A landscape with many peaks, sampled at points; each row gives a point and its height.
From any point a climber steps to the highest of the 2 points nearest to it. It stops when none of these is higher. Distance is the straight distance between rows; heights are no part of it.
q664: [122 119 130 114 137 103  94 115 142 132 151 174 112 141 141 148 162 161
 117 112 148 117 125  75 147 101 151 126 137 166 213 147 104  90 149  99
 132 139]  (h 523)
q232: [167 147 177 120 118 127 162 175 123 180 164 152 125 121 110 131 170 141
 104 108 167 152 142 149 150  77 167 139  89 110 131 160 110 108 159 123
 135 110]  (h 383)
q537: [149 146  97 150 173 122 182  93 160 103  74 130 150 159 124 145  63 104
 184 134  80 111 122 133 156 173 107  90 143 147 151  52 164 147 181  90
 154 124]  (h 448)
q277: [128  98 164 107 124  95 164 142 147 154 152 186 134 157 115 151 167 136
 100  85 169 128 139 123 141 107 185 125  99 168 174 175  92  65 199 122
 147 146]  (h 591)
q522: [138 141  91 147 116 177 186 128 121 129  67 137 159 113  89 142 103 105
 212 159 113 117 116 192  88 136  55  79 117 100  38  85 134 183 118 139
 136 135]  (h 344)
q197: [125  76 157 144 158 127 125 101 159  70 122  46 154  57 178  96  77 143
 192 150 102 165 135 130 103 158  91 159 140  91  65 127 138 152  67 144
 143 105]  (h 44)
q98: [169  79 186 145 130 145 190 118 149 191 165  86 112 175 149 145 132 139
  96 115 171 153 129 187 133 103 193 168 119 118  55 140 121 128 145 139
 150 120]  (h 509)
q737: [183 113 151 124 143 113 164 118 121 192 172 151 130 138 134 149 145 157
 147 121 153 136 129 116 167  80 190 144 138 135 166 121 112 153 189  83
 173 127]  (h 359)
q987: [154  70 161 155 145 121 163 108 169 131 173  43 134 124 175 123  96 154
 179 124 126 194 132 143 148 125 183 159 134 130  36 116 128 140  97 104
 168 131]  (h 535)
q650: [130  97 119 116 112 135 148 162 161 132  92 207 139 145 118 155 142  85
  61 136 146  82 167 116  73 135  84  89 105 179 134 165  80  72 131 150
 143 116]  (h 380)
q850: [ 92 123 119 153 140 122  88 112 142  68 137  11 123 107 156 117  99 139
 177 109  82 223 107 120 151 147 175 141 121 106  63 108 129  91  97 103
 120 152]  (h 534)
q973: [160 146  88 127 121 152 192 138 124 136  94 157 159 137 112 120  95  87
 129 116 116 113 163 157 127 158  91  82 131 138 118  80 150 130 162 127
 146 107]  (h 493)
q801: [141 148 148 124 107 137 153 175 111 146 156 115 117 124 138  92 138 115
 124 129 149 147 138 152 139 112 126 133  91 114 117 146 123 135 124 118
 120 106]  (h 495)
q296: [122 114 154 138 117 106 146 157 116 135 187 112 110 145 137 102 138 130
 149 103 139 148 136 122 160 113 192 120 144 163 147 166 134 131 157 107
 118 143]  (h 112)
q797: [ 99 132 121 122  99  92 151 177 103 148 134 162 114 146 115 114 166  77
 123 104 140  98 104 134 127 123 129  93 137 169 136 186 110 107  98 141
  79 166]  (h 99)
q67: [124 147  63  84 107 141  89  82 139 136  79 223 150 134  60 193 139 152
  82 173 135  54 142 125  50 135  69  87 158 115 137  85 127 120  94 164
 131 137]  (h 306)
q499: [ 80 127 136 109 134 104  32  99 134 117 151 118 109 117 131 129 149 158
 112 134 134 132 104  75 127 130 156 156 143 143 199 134 113 110 104 139
 116 147]  (h 549)
q765: [ 95 136 127 154 115 114 173 145 146 107 128 100 124 181 132 115  85  79
 107 112  95 112 114 142 162 170 131 114 145 187 128 121 155 120 152 121
  98 141]  (h 531)
q860: [127  80 166 131 141 140 131  84 165 100 130  59 132 107 165 104  86 169
 139 159 120 160 145 127 110 151 110 173 127  99  94 124 148 157  85 145
 156  87]  (h 54)
q679: [110 167 108 133 112 149 114 123 101 114 134  79 120 110 130 119 118 126
 164 116 112 178 103 143 180 145 141 127 111 108 121  83 125 112 142 103
  97 137]  (h 322)
q55: [105 125 119 121 160  87  36  85 143 125 140 168 127 102 135 117 115 165
 136 136 125  81 112  54 107 138 122 146 168 144 227 100 143 130 113 130
 129 148]  (h 636)
q744: [122 111 179 112 120 132 126 132 130 158 174 107 110 146 129 167 171 165
  77 107 183 156 115 142 150  98 197 163  98 128 125 182 103  81 166 157
 123 144]  (h 79)
q334: [127 163  89 134 141 118 147 129  98 139 122 141 132 137 125 113 135 110
 167 109  89 130  86 129 172 120 152 102 142 144 166  94 140 122 159  86
  97 146]  (h 365)
q926: [120 138 113 105 139 106 123 126 119 137 130 195 125 149 115 154 175 133
 120  85 135 106 102  94 141 106 138 107 120 164 206 153  90  46 155  92
 103 174]  (h 497)
q719: [111 157  96 106 103 138  69  63 137 135  84 161 138 133  71 153 113 150
  99 158 127  77 120 118  83 171  90 115 164 118 166  74 148 132 111 157
 112 134]  (h 370)
q404: [131 138 149 176 130 152 124 173 101 116 132 101 109 133 164  78 133  83
 139 112 128 123 121 154 102  91  93 153  84 111  54 184 105 175  89 139
  89 109]  (h 454)
q497: [ 95 138 107 132 118 156  77  49 134  89  97  61 129 110 101 118  91 146
 153 154  91 158 102 137 127 189 107 142 131  92 135  74 157 116 112 127
 101 123]  (h 463)
q198: [169 103  92 146 150 197 145 140 127 111  79 168 140 127 123 135 101  92
 132 153 125  82 196 141  63 132  49 114  86 101 105 124 139 176 147 165
 175  65]  (h 234)
q484: [ 87 121 148 106 127 138  80 114 141 132 159 120 108 155 130 164 161 160
  75 116 163 145 110 121 139 119 179 157  87 154 165 160 101  59 172 137
 114 149]  (h 82)
q252: [139 155 132 140 123 113 146 189  87 135 153  89 108  78 145  82 134  94
 201 129 124 152 125 135 143 107 125 112 131 108  81 139 120 163  83 117
 102 136]  (h 140)
q773: [ 98 153 112 145  84 167 144 165 117 134 115 118 132 160 129  87 130  67
  78 102 135 116 121 193 116 124  89 119 107 123  51 148 130 118 117 145
  74 140]  (h 473)
q723: [134 136 140 139 132 113 149 171 116 147 179  77 124 110 139  90 126 130
 201 115 131 180 124 119 167 111 200 115 110 138  91 120 131 141 137  89
 121 136]  (h 122)
q421: [122 123 131 148 110 134 183 162 145 127 118 118 139 175 140  90  99  74
 110 121 121 115 139 162 126 156  92 115 131 163  93 129 158 145 135 128
 113 124]  (h 510)
q146: [117 159  89 140 153 100 138 112 113 110 102 153 135 161 135 136 118 116
 139 116  64  92  84 115 163 137 142  89 181 169 176 105 154 141 146  94
 107 173]  (h 341)
q471: [119 156  82 120 108 115 183 138 126 131 100 162 157 164 101 144 116 105
 119 131  90  86 106 165 128 149 107  76 166 166 100 116 160 158 125 132
 106 161]  (h 155)
q222: [116 118 122 134 125 144 128  86 135  91  86  89 130  89 123 126  87 124
 170 165 110 143 121 143 108 182  63 124 154 109 113  87 153 156  90 148
 125 114]  (h 81)
q872: [102 132 124 116 117 143  72  60 136 107  98  98 120 104  96 116  97 152
 125 156 116 123 127 129 109 181  95 153 121  92 154  80 158 133 111 158
 115 106]  (h 427)
q108: [128  82 130 153 156 115 112 119 156  51 127  42 168  44 168 111  80 142
 207 130  92 189 119 113 129 177 110 121 157  89  60 121 134 129  70 119
 148 138]  (h 34)
q804: [178  91 171 142 119 178 184 133 167 154 134 127 139 166 144 124 125 131
  52 124 167 138 180 182  99  99 135 164  87 104  58 144 120 129 165 147
 179  81]  (h 288)
q814: [ 54 131 126  94 135 143  39 110 135 109 152 137  98 150 146 154 172 150
 102 108 145 121  91  94 157 109 181 163  99 151 187 144  91  59 179 121
 108 174]  (h 85)
q861: [106 133 138 119 113  89 168 194 106 162 165 151 133 155 102  69 152  80
 131  91 156 110 137 143 136 105 161 103 111 158 141 187 128 104 145 122
  82 158]  (h 104)
q681: [151 104 152 124 117 165 171 107 165 138 137 113 137 171 145 123  98 139
  58 142 158 146 179 167 111 134 134 157  96 123  90 121 137 111 172 136
 176  89]  (h 297)
q302: [146 121 131 107 120 139  95 156 163 134  95 203 132 111 101 160 157 123
  57 159 144  87 182 110  87 124  79 116  81 127 158 137  97  82 120 163
 154  85]  (h 428)
q3: [104 138 110 153 143 112 140  91 135  74  91  86 160  94 113 164  78 122
 209 142  66 141  64 124 151 176 102  86 189 122 102  72 163 163 103 120
 123 159]  (h 111)
q519: [157 117  98 116 140 172 111 120 126 121  75 188 120 121 102 151 117 119
 115 166 134  79 182 134  73 140  43 112 125  98 142 108 140 161 121 168
 156  86]  (h 216)
q993: [116 126 114 140 136 131 159  94 131  90  78  97 159  92 117 150  77 128
 208 159  93 133  95 148 125 178  65 105 191 113  84  88 157 172  86 161
 128 138]  (h 96)
q686: [160  85 154 130 133 147 152  77 166 156 133 106 141 164 158 157  99 164
  90 149 162 145 160 142 133 147 153 164 112 133 121  94 137 143 181 125
 189  88]  (h 310)
q901: [150 124 174 144 118 146 164 160 153 157 181  59 125 144 153  72 125 123
 155 111 144 179 131 176 135  80 168 153  82  92  24 125 101 120 110 121
 116 123]  (h 519)
q600: [119 117 132 111 144  95  43  83 176 141 130 168 131 115 111 115 110 178
 110 146 139  69 133  77  86 160 113 146 133 145 216  89 129 131 131 146
 150 124]  (h 579)
q366: [ 91 136 120 119 110 100 127 156 104 132 150 129 105 138 126 124 162 108
 125 102 130 132 112 110 149 135 159 107 141 172 168 179 112 100 120 126
  92 168]  (h 95)
q833: [140 148 132  93 135 117 134 140 133 141 108 210 158 139 106 147 173 128
  87  59 143 119 128 103 134 109 155 112  97 151 192 147  85  25 190 113
 138 159]  (h 470)
q85: [ 81 148  98 117 101 123  59  51 124 112  92 117 139 103  73 127 101 152
 112 161 113  89 102 129  87 191  98 142 166  98 139  91 159 158  88 162
 103 146]  (h 398)
q574: [ 80 105 135 122 138 112  24 107 112  96 164  94  97 128 148 126 163 170
 122 120 141 160 116  48 134 110 211 159 162 135 164 160 121 123 126 135
 135 161]  (h 565)
q590: [101 148  95 145 132  83 121 144  69  84 123  99 141  99 144 132 121 100
 177 125  95 144  87 101 141 149 153  89 224 129  99 135 151 170  78 132
 103 166]  (h 138)
q725: [110 113 141 114 132 101 160 137 148 130 141 164 140 180 124 135 141 110
 102  84 133 112 135 126 151 135 170 112 113 204 180 150 111  69 205 107
 120 160]  (h 571)
q908: [130  77 128 168 176  95 121 121 181  64 149  48 170  59 152 133  80 148
 217 102  81 205 122 121 167 170 144 115 121 119  58 111 134 132  95  89
 168 164]  (h 24)
q431: [109 136 131 133 126 118 159 144 132 126 138 124 137 176 124 109 117 100
 101  99 114 125 117 137 164 150 159 113 122 181 157 127 140  97 184 106
 110 157]  (h 550)
q792: [124 130 130  99 124 128  66  99 164 135 107 175 133 117  99 147 135 143
  63 145 147  97 151  96  94 163  97 127 105 141 192  99 112  78 129 145
 129 113]  (h 467)
q824: [107 126  98 135 151 123 102  86 141  93 113 149 125 154 147 126 121 123
 135 129  77  95 105 105 161 134 138 123 163 171 205 102 147 123 157 105
 127 157]  (h 323)
q568: [115 141 108 152  97 169 182 149 134 128  99 124 148 169 120 100 105  72
 109 123 114 105 118 190 121 145  84 112 119 133  52 117 149 129 124 138
  94 125]  (h 489)
q241: [150 122 177 131 113 155 159 138 141 161 174  72 119 153 146 119 136 152
 102 116 161 172 136 179 142  96 180 166  97 111  62 150 124 113 134 141
 127 119]  (h 507)
q891: [138 144 145  93 135 135 101 125 144 144 130 196 136 133 115 172 166 155
  67  95 157 128 125 101 141 100 145 134  87 141 195 126  89  47 196 118
 148 136]  (h 447)
q919: [117 112 137 132 119 113 186 175 161 135 132 162 151 181 122 105 116  63
  84 100 134  92 166 154 120 152 123 102 112 191 124 153 131  83 175 129
 122 142]  (h 343)
q726: [133 116 126 137 151 138 152  92 153 124 131 120 135 147 164 127  98 140
 156 129 109 146 121 129 179 132 152 134 125 154 155  84 137 142 203  81
 164 126]  (h 318)
q527: [131 158  85  99 122 129  98  76 120 136  84 201 141 127  73 174 136 163
 128 161 136  68 130 121  66 140  61 101 182 106 162  79 153 146  93 163
 125 141]  (h 335)
q124: [ 85 147  93 125 141 109  29  60 136 120 107 173 128 121 111 132 131 160
 118 136 119  73  88  69 106 144 110 126 168 137 215  83 138 113 109 121
 104 162]  (h 575)
q794: [179 105 126 127 151 126 162  80 159 161 139 132 137 153 153 147 102 163
 117 148 154 129 156 124 139 133 145 145 134 133 159  89 126 168 194  95
 211  99]  (h 325)
q631: [115 181  93  99  91 104 115 147  76 147 109 169 104 122 108 156 177 107
 102 130 140 105 103 129 120 115  89 112 133 106 146 157  93 129  70 141
  98 144]  (h 262)
q834: [176 113 166 132 139 162 126 138 143 126 115 125 109 104 148 142 129 150
 131 168 140 133 173 150 100  84  77 185  82  72  95 150 122 186 125 135
 164  52]  (h 173)
q117: [114 143 133 114 122 147 111 111 111 123 139 100 118 143 138 125 123 144
 112 121 131 164 120 138 161 143 133 142 113 136 158 101 130 109 158 116
 117 114]  (h 303)
q239: [110 168 136 118  91 100  98 189  97 136 132 157  89 114 115 145 194 106
 106 129 160 109 118 115 135  94 112 119 107 117 158 194  91 108  78 145
 102 137]  (h 256)
q588: [170 160 121  97 115  90 160 180 112 158 114 218 138 118  98 126 187 108
 101  88 141  87 131 115 115 106 113  91 112 125 174 166  96  78 132 119
 115 143]  (h 219)
q71: [106 148 105 138 110  96 147 166  72 116 128 115 128 116 133 113 131  89
 154 127 105 121  92 130 140 137 124 105 185 140  98 150 144 160  86 143
  96 163]  (h 143)
q47: [104 112 147 121 134 148  92  74 145 120 141  95 116 140 144 125 108 174
 103 149 136 156 123 121 147 140 160 168 114 134 152  95 145 130 157 120
 134 114]  (h 291)
q842: [172 123 173 117 133  98 161 160 120 186 177 156 127 125 112 153 176 155
 123 104 165 124 140 118 162  69 181 140 115 117 163 164 112 136 167 103
 154 121]  (h 371)
q677: [153 102 106 102 131 130 113 158 163 133  66 232 140 113 111 163 155  94
  65 149 135  64 167  93  56 115  70  83  96 154 139 144  79  74 110 151
 153  98]  (h 402)
q52: [146 157 101 133 113 151 174 124 113 134  94 119 145  95  92 141 103 113
 208 141 113 150 111 178 128 153  71  96 127  98  90  71 138 151 104 117
 115 133]  (h 385)
q39: [117 109 170 130 117  85 176 169 123 165 191 140 121 166 107  95 158 118
 143  93 172 124 145 133 147  98 196 109 110 163 148 186 131 114 172 119
 119 145]  (h 108)
q763: [119 160  76 108 123 115 134  95 111 124  96 174 143 146 100 166 124 139
 119 140  98  87 101 141 116 153  94  92 186 151 149  98 160 143 111 132
 110 159]  (h 169)
q456: [116  67 166 125 138 101  54  65 151 134 172  91 116 117 140 126 131 201
  90 157 142 133 115  79 112 134 208 194 141 129 148 122 134 153 120 146
 154 130]  (h 564)
q411: [ 92 119 121 138 159 126  60  50 147  83 114 107 139 116 127 112  89 161
 152 149  93 111 105  88 147 159 131 147 160 117 179  73 165 148 155 118
 138 122]  (h 263)
q214: [142 137  90 120 125 148 168 108 148 123  84 153 153 173 110 148  88 100
  93 136  98  90 157 140 130 179  96  89 138 158 154  88 161 115 170 127
 139 118]  (h 553)
q79: [152 156  79  93 129 114 156 113 116 143  92 205 146 147 112 158 149 128
 109 118 113  78 125 129 110 144  88  79 171 154 172 115 136 108 120 113
 117 150]  (h 187)
q281: [153 117 159 148 117 184 160 170 153 123 122 136 140 159 137  91 118 102
  67 100 144 129 179 183  92 110 112 153  60 107  59 145 112 110 167 139
 148  85]  (h 278)
q920: [146 130 136 115 126 121 188 160 139 146 130 166 155 162 120 108 124  92
  79  98 134 117 167 134 131 142 144 108 103 155 151 135 131  84 195 121
 157 121]  (h 327)
q506: [113 104 131 131 159 124  73  66 158 108 129 124 138 139 141 113  95 164
 116 147 120 117 124  97 138 164 132 155 144 154 188  94 153 136 161 128
 157 115]  (h 274)
q754: [153 160 135 127 123 132 121 184  89 145 111 180 107 100 125 132 165 107
 121 134 147 112 136 136 127  91  80 131 101  90 137 176 108 148 106 143
 116  99]  (h 240)
q732: [149 131  85 167 143 188 181 141 112 128  61 155 159 130 119 123 102  75
 186 124 117  95 130 183  80 115  51 103  97 106  36 105 134 185 133 146
 128 110]  (h 319)
q769: [146 100  74 159 142 215 143 137 127 106  86 176 146 150 124 124 106  70
  82 125 118  84 184 169  63 125  61  93  87 102  75 123 134 135 152 158
 167  82]  (h 250)
q791: [143 124 160 112 111 121 110 154 160 139 130 186 115 117 122 152 156 142
  70 143 169 119 155 114 115 114 106 141  92 144 167 170  93 103 121 141
 145  99]  (h 406)
q533: [138  95 178 147 126 127 123 122 135 113 158  51 100 136 174 100 133 157
 120 142 128 166 148 138  99  80 158 199 137  94  49 195 123 151  67 154
 124 107]  (h 539)
q273: [168  86 145 140 148 130 159  83 138 172 147 125 136 141 158 155 114 162
 158 140 151 147 124 115 168 111 185 158 135 134 134  81 118 174 188  84
 197 127]  (h 340)
q693: [162 154 106 135 131 148 187 168 106 153 109 148 156  93 117  98 111  85
 190 128 117 129 132 164 127 125  78  98 104 103  76  93 136 159 122 123
 117 118]  (h 433)
q127: [152 105 170 152 131 151 136 142 138 126 140 102 105 123 166 118 135 143
 123 150 141 140 153 155 107  79 104 190  85  98  76 178 118 169 104 140
 135  73]  (h 166)
q494: [ 88 155  95 102 125 108  42  84 135 142 104 180 127 122 114 164 152 146
  96 126 138  77  80  74 112 129 114 128 146 151 209  99  96  67 110 113
  92 170]  (h 526)
q164: [159 161 131 114 116 115 142 206 102 155 111 199 131 104  97 122 192  94
  94  97 145 105 140 130 126  90 106 110  80 110 135 184  96 111 133 138
 116 119]  (h 230)
q158: [ 60 151  97 125 114 110 103 158  85 121 148 110 100 170 120 132 168 100
 127  84 123 139  95 116 163 122 194 106 126 163 161 170 115  78 154 120
  78 194]  (h 92)
q166: [131 128 174 113 111 131 132 169 131 149 161 152 103 127 118 134 164 144
  82 123 172 142 145 136 139 100 135 141  97 131 153 187  99 113 131 143
 125 114]  (h 394)
q259: [113 178  84 100  84 128 123 132  85 145  92 201 140 132  94 175 168 120
  91 140 140  93 104 161 105 111  81  99 136 101 103 139 111 133  95 145
 102 141]  (h 272)
q134: [138 143 108 118 113 177  98 113 119 117  80 161 116 102  96 144 133 129
 108 169 130 116 148 148  86 136  47 133 108  74 135 118 141 151 102 162
 124  80]  (h 198)
q319: [125 145 144 137 114 105 134 200  84 144 182  99  92 105 126  80 159 106
 176 110 149 149 141 109 139  89 163 116 127 120 113 189 112 160 104 121
 108 135]  (h 147)
q18: [154 113 190 130 130 136 148 146 124 189 172 108 104 146 110 185 183 168
  74 120 186 153 113 159 149  71 212 167 105  96  96 184 113 105 146 151
 132 128]  (h 77)
q60: [155 119 159 133 149 132 123 160 106 122 128 130 111  73 159 125 120 133
 167 158 123 120 141 115 125 105  69 165 132 104 114 167 125 191  91 141
 149  84]  (h 424)
q454: [131 104 151 141 131 106 155 152 108 148 195  85 112 150 136 108 146 144
 180 105 154 165 124 113 167  86 244 125 127 146 109 141 131 152 159  97
 138 150]  (h 116)
q446: [110 147 138 132 108 133 120 150 102 129 145 109  98 106 142 112 140 129
 124 137 133 145 130 129 142 127 108 140 131 116 132 158 125 140  80 145
 109 112]  (h 515)
q162: [119  76 169 132 124 127 117  93 151 112 159  29 118 136 170 107 117 170
 101 148 125 160 133 121 107 119 191 196 150 110  80 157 143 124  77 152
 134 116]  (h 547)
q116: [140 161  92 149 119 163 171 152  78 145  85 172 154 124 102 119 132  82
 155 129 126  96 105 180  92  93  73  93 103  92  39 120 131 193 111 143
  99 122]  (h 302)
q855: [127 150 100 142 148 105 140 138 106 122 143  98 133 109 140 106 117 111
 206 117  83 161  94 111 178 121 157 104 140 141 145  92 140 142 138  79
 110 149]  (h 342)
q500: [144 112 116 158 117 209 146 150 129 117  88 142 138 150 129 105 113  88
  80 122 126 111 174 172  86 112  73 130  68 103  63 135 133 123 146 139
 138  73]  (h 265)
q65: [122 133 114 154 152 105 150 135 125 100 129  90 140  88 132 120  92 115
 219 119  83 166  99 123 175 158 127  97 154 137 104  80 146 152 124  96
 131 153]  (h 355)
q727: [142 119 175 152 117 148 140 157 144 126 172  52  96 155 176  79 129 132
 131 122 131 160 142 171 111  70 159 173 108  96  39 178 101 134  81 143
 111 122]  (h 530)
q661: [137 113 157 112 135 120 107 101 143 144 157 150 120 134 138 154 138 180
 101 137 160 131 139  97 138 117 147 158 129 139 184 128 118 125 151 119
 157 110]  (h 548)
q501: [157 148 134 112 143 114 130 134 116 148 168 139 114 103 138 133 127 156
 165 122 133 148 138  98 157 100 142 138 142 117 175 127 121 145 138  99
 145 112]  (h 372)
q332: [ 70 134 119 132 135 146  62  89 117  64 131  11 120 117 166 114 114 144
 146 127  79 201 109 114 139 147 185 163 133 101 103 106 141  94 112 121
 107 148]  (h 516)
q616: [177 163  87 110 130 143 194 140 109 155  95 185 178 142  74 108 127  94
 109  94 109 102 151 152 128 138 115  77 120 117 141  83 160  98 171 112
 137 127]  (h 435)
q476: [150 172  98 111 132 118 175 142  95 155 107 169 160 145 107 117 141  99
 125  99 107 109 103 140 152 135 138  90 133 132 161  96 145 103 165 103
  95 144]  (h 391)
q373: [139 114 151 109 129 123 151 121 140 156 157 159 129 158 128 152 146 154
  89 113 170 140 139 129 152 108 172 153 105 157 167 146 115  96 189 121
 158 121]  (h 573)
q210: [116 134  71  95  93 159  92 110 125 129  65 204 139 121  73 183 150 127
  56 169 126  71 148 141  61 129  64  93 120 119 108 125 117 114  95 170
 125 115]  (h 285)
q558: [136  94 186 139 126 121 101 132 140 121 156 105 101 104 157 122 145 170
 110 166 143 130 156 120 112 101 117 190 129 104 120 181 120 168  82 155
 148  89]  (h 160)
q313: [159 140 124 124 151 121 147 116 120 127 143 145 130 126 150 121 108 143
 176 125 115 134 127 102 158 134 119 118 148 141 178  92 140 144 165  88
 146 114]  (h 347)
q659: [108  81 165 128 135 113  40  95 132 130 172  98  98 123 135 152 164 195
 101 134 160 149 116  70 124 103 224 173 149 136 156 158 120 135 111 142
 143 143]  (h 572)
q564: [142 163  82 114 111 127 169 153  73 153  91 185 142 125  96 140 154 105
 135 133 117  96 117 175 102 112  73  92 144 101  91 113 130 169 107 139
 107 136]  (h 287)
q4: [116  68 172 125 142 115  98  63 163 130 162  61 114 144 146 129 113 190
  76 157 132 147 125 119 112 139 190 198 139 121 115 127 145 138  96 149
 143 118]  (h 556)
q526: [130 113 105 113 119 115 172 153 164 134  87 189 153 176 112 133 122  69
  67 115 131  73 164 133 102 163 101  81 125 207 138 147 110  82 149 138
 138 148]  (h 360)
q580: [101 149 135 149  96 146 131 181 105 131 139  87 104 152 150  82 133  80
 114 111 143 138 122 172 118 109 117 142  95 110  71 168 114 120  93 138
  81 131]  (h 462)
q199: [ 96 143 123 130 116 140  85  82 116  85 116  28 111  99 137 109  98 139
 150 139  95 186 112 136 125 161 130 156 128  86 110 101 133 110  87 131
 100 125]  (h 496)
q542: [109 121 102 164 159  98 114 119 122  56 112  70 160  78 141 148  76 112
 201 135  65 156  82  89 147 169 142  90 201 112  99 100 162 149  96 129
 120 148]  (h 124)
q413: [174 155  88  90 132 101 147 143 112 152  90 232 149 134  99 164 181 122
  88  87 122  83 117 121  90 117  99  77 148 131 174 131 102  78 111 110
 115 155]  (h 205)
q690: [115 129 143 138 118 100 103 178  88 111 182  80  90 110 147 108 149 133
 162 113 144 168 147  76 138 104 184 134 165 128 126 196 123 150  99 135
 131 139]  (h 151)
q846: [109 139 136 117 123 113  75 132 104 124 152 117  89 108 138 132 149 151
 128 134 144 148 125  93 143 125 142 140 144 129 177 153 127 127  97 131
 126 124]  (h 533)
q280: [137 138  99 141 159 116 174 105 160  99  82 146 142 188 139 136  72  99
 125 138  91  81 150 118 140 181 107  95 153 170 174  80 170 135 178 108
 159 128]  (h 504)
q933: [131 144 128 139 138 107 143 179 119 151 175  68 130  86 125  67 122 104
 218 123 128 177 128 130 151 118 152 102  91 114  67 106 122 144  87  91
 110 152]  (h 131)
q572: [119 164  99 135 105 143 135 103 104 119 106  84 128  92  97 142 114 117
 195 135 104 176  89 161 153 156 102  97 131  99  97  71 131 134 100 108
 103 142]  (h 349)
q912: [109 144  97 143 156 123 106  68 125  96  93 135 135 132 141 134  93 139
 162 137  82  95 100  91 150 158 105 121 187 147 188  76 167 142 144 123
 127 137]  (h 296)
q991: [ 83 151 116  96 115 119  35  89 151 134 113 155 121 121  95 149 143 147
  80 138 147 101 109  90 122 148 113 143 105 133 198  99 111  78 127 139
 105 142]  (h 494)
q653: [141  65 188 134 129 107  94 116 132 138 171  89  84 117 143 154 150 176
 106 151 155 144 142  97 124  97 186 184 162 119 112 187 126 167  85 152
 152 120]  (h 156)
q263: [112 116 114 150 134 102 115 148  98  65 125  66 143  66 165 110  93 106
 182 132  91 164 100  97 137 162 133 108 199 116  87 136 151 155  80 135
 120 141]  (h 132)
q896: [ 94 158 102 130  94 121 166 159 101 133 116 139 135 154 111 119 127  86
 105 128 114 102 103 165 139 146 108 100 163 153  87 137 146 146 102 142
  84 163]  (h 149)
q667: [120 106 144 135 139 143 141  87 165  96 117  64 135 116 144 116  70 150
 154 145 111 151 134 133 136 186  90 144 133 126 110  90 157 141 126 123
 146  98]  (h 65)
q703: [ 48 140  92 111 134 133  70 133 106 102 134 131 103 171 144 141 175 105
 121  94 114 114  87  99 177 109 182 132 121 163 173 144 106  71 186 107
  88 195]  (h 89)
q806: [135 151 108 138 141 122 173 119 128 118 110 116 147 124 130 116  87 104
 175 127  92 136 116 141 163 169 114  91 132 143 131  77 154 133 148 109
 127 123]  (h 393)
q399: [140 164 136 112 122 102 126 189  91 152 147 160 106 113 121 135 170 126
 130 127 150 119 128 110 140  96 113 124 128 119 176 177 110 139 107 123
 109 120]  (h 249)
q153: [172  62 175 161 135 127 179 105 150 181 172  57 113 135 147 150 121 150
 139 130 155 176 118 149 145 104 203 162 147 117  51 124 117 150 115 120
 156 135]  (h 520)
q729: [134 123 142 164 144 147 139 171  98 113 120 122 111  97 169  94 114 105
 171 131 124 128 129 136 115 107  78 151 120 105  81 169 114 189  91 144
 116 100]  (h 442)
q917: [153 136 147 131 130 164  85 135 128 119 102 123 108  94 117 136 133 146
 115 173 126 132 158 144 104 105  66 167  90  63 125 133 127 168  97 148
 139  64]  (h 183)
q586: [151 112 121 106 145 125  89  95 173 139 116 177 139 134 112 137 108 156
  95 156 148  85 179  87  85 162  93 130 117 133 207  76 130 117 158 136
 174 102]  (h 517)
q250: [164 152 141 135 123 144 179 177 118 163 138 136 138 104 127  74 121  94
 160 125 146 142 153 159 128 103 106 117  81 104  88 120 131 150 135 120
 117 100]  (h 471)
q33: [115 101 138 151 143 133 128 117 152  93 162  28 128 108 164 112 102 159
 177 123 109 208 121 127 164 140 178 151 126 131  69 112 135 129 111 102
 141 131]  (h 554)
q32: [130  90 164 128 123  96  98 146 110 112 179  95  97  99 151 125 151 154
 128 140 142 156 151  74 123 102 177 156 172 131 138 202 117 163  84 146
 143 120]  (h 154)
q675: [165 138 146 110 148 118 117 143 108 133 151 132 105  70 147 130 120 144
 175 153 132 142 137  92 129 115  91 148 163 107 156 135 134 177  99 131
 145  98]  (h 401)

Two climbers start at each pair of points below. Name the first point that both come to, or write -.
q797 and q580 | -
q241 and q127 | -
q527 and q134 | -

Where does a climber stop that starts at each point below?
q804 | q302
q158 | q302
q319 | q302
q210 | q33
